Each row is a point on a tangle of strands that fork, close into loops and nearly touch. The rows are in no order.
In the rows, zero is written as 128.
Points whose rows are less than 103 apart are linked; no others are. Some points are linked to none.
Z207: [ 77 176 128 143 145 167 138 145 132 130 159 128 136 115 123 135 153 126
  91 128 135 124 109 139 106]
Z604: [130  90  83 144 110 109  51  99 161  74 184 144 125  97 148 146  69  94
 176 139  85  87 168  74 172]
Z648: [177 105 115 147  61  78 115 124 115 112 103 122  81 143 161 161 118 119
 167  99 106 125 168  95 169]
Z143: [131 154 128 136  99 116 121 150 112 119 126 121  93 114 188 172 137 122
 118  73 107 146 152 121 162]
Z993: [134 195 125 131  72 135  99  90 126 136 170 131  95 116 189 136 118  83
 127 124  99 118 144  92 140]
Z965: [132 125  32 127 115 121 118 160 130 103 191 138 116  99 160 117  74  84
 148 107  79 125 122 111 100]
Z396: [180  89 125  97 164 144 105  93 139 124 162 151 133 126  94 113  69 158
 147 122 139 115 130 132 150]
Z800: [160  97 160  94 109 140 105  75 155 141 146 141 144 126  93 156 130 130
 139 133 124 130 137 141 158]
Z526: [105 101 222 123 137 138 194 128 123 198  59 106 169 147 106 130 212 167
 123 134 191 162 102 124 118]
Z943: [177  76  78 106 163 144 102  90 148  67 185 156 125 114 107  75  58 100
 151 151 131 132 125 117 125]
Z817: [197 110 162 133  79  83 107  92 109 138 109 124 105 156 124 157 122 122
 167 115 125  99 154  92 173]
Z670: [127 106  86 129 120 143  73 113 155  79 214 139 130  77 147 124  80  61
 155 129  86 109 150  57 153]
Z624: [113  97 124 108 193 173  93 106 152  57 203 164 148 138 104 110  75 104
 128 134 122 115 119 117 157]
Z856: [ 93 151 114 168 145 146 102 170 116  80 201 118 109  69 143 162 130  86
 110  82 104 116 141 104 138]
Z941: [165 120  59 111 132 143 138 159 116 109 173 137 113  95 149  96  85  97
 127  96 116 158 110 116 105]
Z285: [ 96 150 123 139 178 189 141 122 133 126 161 147 146 125  85 102 148 120
 101 152 148 128 110 139 114]
Z452: [ 59 152 111 139 155 151 119 177 164 142  98 106 150 113 115  95 141 133
 143 153 101 135 127 150 125]
Z66: [ 93 104  97 160 158  99  83 184 108  85 123 130 120 105 156 174 116 130
 113  98 117  93 156 145 158]
Z265: [143  85 103 161 151 130 114 156 144  93 119 133 111 125 105 120  90 150
 165 135 126 129 143 142 148]
Z714: [ 85 190 119 149  96 133 144 174 133 125  99 105 103 135 179 127 137 124
 133 113 100 160 131 151 117]
Z632: [ 83 162 123 148 146 157 106 147 132 102 177 136 122 101 124 155 127 102
 102 107 110 112 135 121 137]
Z908: [162  92 106  78 170 133 138 157 118 135 124 134 139  89 126 111 105 121
 104 106 130 157 112 160 122]
Z682: [117  92  84 152 167 106  88 196 100  77 140 139 116 103 189 168  89 108
 123  74 114 104 144 122 170]
Z87: [142 143  91 121 113 117 176 148 117 122  96 111 114 139 126  61 125 128
 126 146 131 166 108 154  67]
Z88: [111 108 146 122 179 133 115 147 134 116 118 123 154  95 115 133 134 139
  86 143 139 132 122 172 127]
Z399: [205  76 120  91 129 103 111  90 140 116 138 141 121 164 109 118  67 154
 166 126 123 119 126 120 157]
Z501: [ 96 111 139 139 165 118  85 149 131  98 120 132 139 105 122 170 129 142
  94 119 135  98 149 162 160]
Z5: [109 153  81 113 164 139 140 150 123  93 140 132 133 126 114  62 112 107
  90 147 128 138 100 152  77]
Z782: [158 153  89 156  84  89 127 140 109 114 125 122  85 137 171 116  95 122
 132 136 111 119 130 125  91]
Z606: [ 84 112 132 107 177 181  81  94 167  91 196 161 161 149  95 157  97 130
 131 135 114 106 129 133 170]
Z392: [171 148 161  92 126 130 186 102  73 156 129 142 109 103 129  96 157 119
  65 109 182 168 113 126  71]
Z693: [159 167 140 112 130 150 159 100 101 137 157 150 115 123 138 113 139 116
  65 124 161 140 106 115 100]
Z558: [128 121  91  92 121 131 146 111 164 145 122 124 140 140  62 103 121 153
 146 149 103 149 121 157 108]
Z233: [ 67 178 222 151 132 141 203 125  79 216  72  97 144 114 178 115 213 174
 107 129 198 161 113 127  55]
Z958: [200 105 128  78 144 126 149 134 101 141 136 141 120  92 142 117 118 112
  94  91 137 160 113 130 128]
Z365: [143 109  89  98 172 164 113  98 139  78 195 159 140 123 100  85  81  96
 117 138 131 125 114 111 133]
Z582: [ 81 158 176 127 112 125 168 169 138 201  52  69 154 114 136  90 206 163
 148 129 155 172 113 134 112]
Z339: [120 110 172 150 131 139 116  71 135 140 110 152 155 189 112 176 168 164
 125 176 167  89 129 139 156]
Z769: [124 129 145 151 133 136 114  75 150 112 143 154 132 172 114 154 138 137
 104 179 146  94 122 128 145]
Z249: [176 145 113  87  83 124 115  63 147 144 183 133 128 115 121 122 115 106
 117 138 111 115 123  96 131]
Z25: [123  94 105 133 168 125  62 164 113  59 178 148 124 100 186 159  93  86
 122  73 117  99 148  79 199]
Z355: [ 87 117 178 163 169 142 124 105 137 134  85 150 165 167 124 152 172 167
  97 182 175  99 123 153 148]
Z576: [100 130 133 117 148 176  83  74 167 105 201 168 151 137 119 159 111  93
 125 144 102 102 136 103 174]
Z594: [100  99  46 155 140 117  91 197 120  61 197 143 127 112 179 156  65  66
 162  79  76  94 130  88 137]
Z106: [169 100  97 140  68  99 114 135 143 125 121 118  94 104 150 164 104 108
 176 106  88 138 162 113 150]
Z126: [104 110 169 127 172 144 126 124 147 135  90 134 167 129 116 139 161 152
  94 162 155 131 120 168 144]
Z767: [151 108 174  88 118 143 188  90 110 175  95 126 159 166  44 104 184 151
 142 131 180 156  92 127  91]
Z496: [113 166 153 134  96 130 180 148 132 174  76  93 123 144 115  94 177 148
 144 134 146 169 113 141  93]
Z335: [ 73 154 195 150 144 126 180 157 119 208  61  86 158 108 155  99 209 182
 115 143 190 149 118 120 101]
Z734: [151 132 154 137 117 134 145 136 131 132 111 125 112 121 137 142 148 136
 107 123 136 139 133 137 134]
Z516: [ 83  96  97 146 149 134  75 152 169  76 143 134 129 112 116 158  98 109
 161 130  74 121 165 144 166]
Z643: [157  75  54  89 161 130  77  84 154  65 212 152 148 113 129  84  39  88
 157 142  99 113 120  85 134]
Z799: [109 147 185 152 132 132 156 120 106 187 105 131 142 135 130 177 184 177
  93 126 180 108 119 133 127]
Z375: [154 157 198 134  81  96 149 121  85 170  94 107 108 158 141 169 168 140
 124  97 144 120 132 117 121]
Z324: [111 180 144 146  78 128 167 159 124 147  89  93 101 144 155 110 152 140
 154 116 114 169 131 147  91]
Z706: [141 167  92 105  77 135 109  86 143 135 187 135 112 102 158 108  98  74
 128 134  80 126 128  89 125]
Z35: [116 173 175 159  92 153 152  80 118 162 112 144 130 172 143 151 185 128
 105 168 156 119 105 143 104]
Z736: [ 97 133 117 125 136 160  77 101 159  87 214 149 135 110 129 155 105  65
 136 123  83 100 146  71 171]
Z293: [177  94 149 101 127 126  75  82 141 127 146 141 132 104 133 157 108 126
 140 118 124 110 147 111 186]
Z726: [162 124 162 100 142 106 165 143  97 176  80 108 139 112 113 108 146 146
 101 120 148 146 113 156  97]
Z346: [141  88 156 155 164 141 126 130 151 102 106 140 126 145  91 117 113 168
 146 150 158 136 137 135 153]
Z374: [151 107 101 139  74 101  78  72 167 107 166 139 102 108 129 156  94 113
 169 145  86 101 170  86 166]
Z23: [125 154  86 107 128 122 134 145 124 101 151 128 121 125 135 107 110 111
  78 132 118 128 109 149  96]
Z924: [108 142 208 128  72 103 186 136 105 189  55  68 147 184  95 119 204 148
 165 124 160 145  97 116  78]
Z655: [124 147 197 148 122  76 151 163  90 173  30  90 124 129 163 109 163 148
 119 137 151 137 134 146 101]
Z913: [146 100  67  90 132 122 146 181 130 139 107 116 139 101 133 115 105 126
 137 102 100 170 107 169 106]
Z514: [100 165 151 168 112 159 130  80 134 131 153 153 134 165 143 165 170 123
  92 170 148 103 117 129 131]
Z60: [214  83 153 107 108 100 124  99 118 136 115 130 118 156 108 127 105 135
 162 122 134 121 131 111 151]
Z436: [154 132 127 114 161 156 169  91 125 145 117 151 144 165  75  83 145 156
 107 162 171 135 106 136 108]
Z336: [131 114  44 127 115 136  98 128 145  92 218 141 115  81 150 103  66  62
 157 122  75 114 135  66 115]
Z433: [ 96 183  95 151  98 105 126 180 103 111 112 104  88 126 211 129 108 119
 131 102  95 136 136 163  96]
Z493: [176 102  94 107 119 111 174 129 124 122  97 125 118 150  97  71 122 131
 139 147 136 164 109 144  92]
Z91: [111 113 140 149 168 136 158 177 142 124  96 114 131 137 104 113 138 186
 121 130 167 138 127 131 137]
Z719: [107 131  55 150 118 123  95 177 126 100 187 125 110  98 179 154  85  85
 158  81  72 116 140  99 125]
Z230: [125 124 191 116  88 133 188  97 125 184  72 104 171 188  62 120 203 145
 158 150 168 152  89 120  88]
Z654: [121 157 170 155 131  91 134 157  90 149  47 116 109 139 171 137 152 147
 111 116 141 119 149 141 134]
Z463: [173 103 109 105 154 136 159 116 116 113 123 143 122 132  92  76 119 136
 105 151 163 152 107 138 103]
Z778: [137 183 113 114 115 131 138 128 112 121 165 130 109 118 162 116 114 117
  78 107 128 130 114 123 106]
Z686: [119 169 214 157  97 113 162 111  71 192  81 123 118 162 153 177 191 159
 111 112 177 106 126 123 109]
Z667: [148 112 119 117 138 135  88 119 145 104 163 142 120 107 139 146  99 112
 119 122 107 121 144 121 166]
Z279: [ 67 179 173 155 166 161 147 146 111 195 105 110 153  83 150 146 198 151
  93 123 160 141 113 148 119]
Z833: [115 103  78 160 159 117 106 160 148  89 115 132 122 145 119 108  84 133
 159 161  98 108 132 146 132]
Z44: [139 154 185 142  60 101 149 130 100 165  75  95  99 161 115 156 164 140
 170  98 121 130 146 117 125]
Z615: [152 138 208 125 120  97 172 141  76 187  58  97 132 111 131 118 173 129
 108 115 156 147 121 143  81]
Z458: [ 90 207 202 139 102 144 184 133  91 190  92  87 125 125 170 122 192 154
 124 116 165 167 126 146  74]
Z53: [145 119 184 127 134 131 160  99 111 178 120 141 150 154  94 154 173 177
 100 139 182 106 107 135 114]
Z926: [198 103  87  80 103 121 147 128 128 116 163 135 109 107 154 117  97 109
 119  97 126 165 116 105 126]
Z480: [154 105 161  85 127  99 142 124 114 172  71 103 160 141  69 109 148 154
 132 135 139 133 107 163 113]
Z274: [144 114 123 115 167 141  82 145 121  94 181 141 129  88 163 148  99 104
 104  89 124 113 134 101 176]
Z172: [143 139  95 144  91  94 123 120 141 104 147 127  98 149 122 131  95 137
 130 144 109 105 141 119 123]
Z289: [154 116 152 101  97  83 124 116 132 158  74 107 144 168  85 139 129 156
 151 135 106 109 122 155 132]
Z881: [ 89  91 122 141 155 120  60 126 151  85 125 143 136 124 110 170 114 143
 144 133 112 103 173 160 183]
Z923: [110  80  67 132 121 130  99 134 173  81 160 144 113 117 133 160  67 110
 186 116  62 135 170 120 165]
Z684: [ 95 137 146 159 142 107 122 171 127 134  46 117 128 137 156 133 149 146
 131 126 130 123 153 146 165]
Z334: [128  90  58 134  82  99  98 145 154 101 143 136 102 119 156 172  81 114
 173 105  70 126 168 121 151]
Z329: [ 96 175 219 138  79 112 182 136  83 206  62  74 139 154 141 128 205 154
 151 112 164 148 110 126  75]
Z177: [ 89 140  88 171 117 101  79 129 133  76 153 141 102 139 143 150 103 100
 134 137  93  75 162 115 155]
Z21: [100 129  86 142 155 132 135 180 153 122  97 112 134 122 110  82 109 134
 146 154 105 139 119 153 116]
Z708: [101 130 121 110 177 196 131  90 161 136 162 160 161 136  69 116 143 130
 124 163 136 132 113 152 131]
Z735: [213  80  94  80 108 108 159  90 119 121 128 131 116 152  69  78 107 125
 165 139 128 162 115 125 106]
Z936: [104 119 123 111 123 113 124 118 170 140  93 114 152 155  79 130 125 170
 144 158 110 126 124 163 134]
Z322: [ 90 150  98 116 188 169 155 145 127 124 126 147 154 130  89  61 136 130
  95 151 151 144  98 140 103]
Z504: [ 58 159 139 157 143 135 123 167 152 139  71 111 145 133 132 127 163 147
 131 156 123 124 138 148 155]
Z362: [135 117 168 116 148 155 182  96 118 180 104 138 164 152  73 111 180 170
 106 152 192 130  98 138  99]
Z858: [ 97 148 114 169 111 102 102 127 135 107 123 131 108 147 128 160 131 142
 123 141 120  88 160 129 151]
Z472: [165 126 117  81 110 144 136  78 146 148 155 141 134 130  81 118 128 117
 126 140 115 141 122 134 121]
Z348: [131 143  81 154 120  95 116 179  97 100 131 118  94 121 194 132  94 112
 113 105 110 115 126 137 111]

A piece is all that can be reached along the links. How many separate loops has the piece of each point below (a circle has one, a figure eight two, a Y none), and how many tips (points with one link)?
Z355 -> loops 0, tips 4
Z693 -> loops 0, tips 3
Z458 -> loops 0, tips 4
Z965 -> loops 0, tips 4

Name the points in between on the shortest way along the links from the first point to the second, in order.
Z881; Z21 -> Z501 Z66 Z682 Z25 Z274 Z667 Z293 Z800 Z472 Z558 Z936 Z289 Z480 Z726 Z615 Z655 Z654 Z684 Z504 Z452
Z924; Z177 -> Z329 Z458 Z233 Z335 Z582 Z496 Z324 Z714 Z433 Z348 Z782 Z172 Z858
Z958; Z624 -> Z926 Z941 Z965 Z336 Z670 Z736 Z576 Z606
Z458; Z463 -> Z329 Z924 Z230 Z767 Z362 Z436
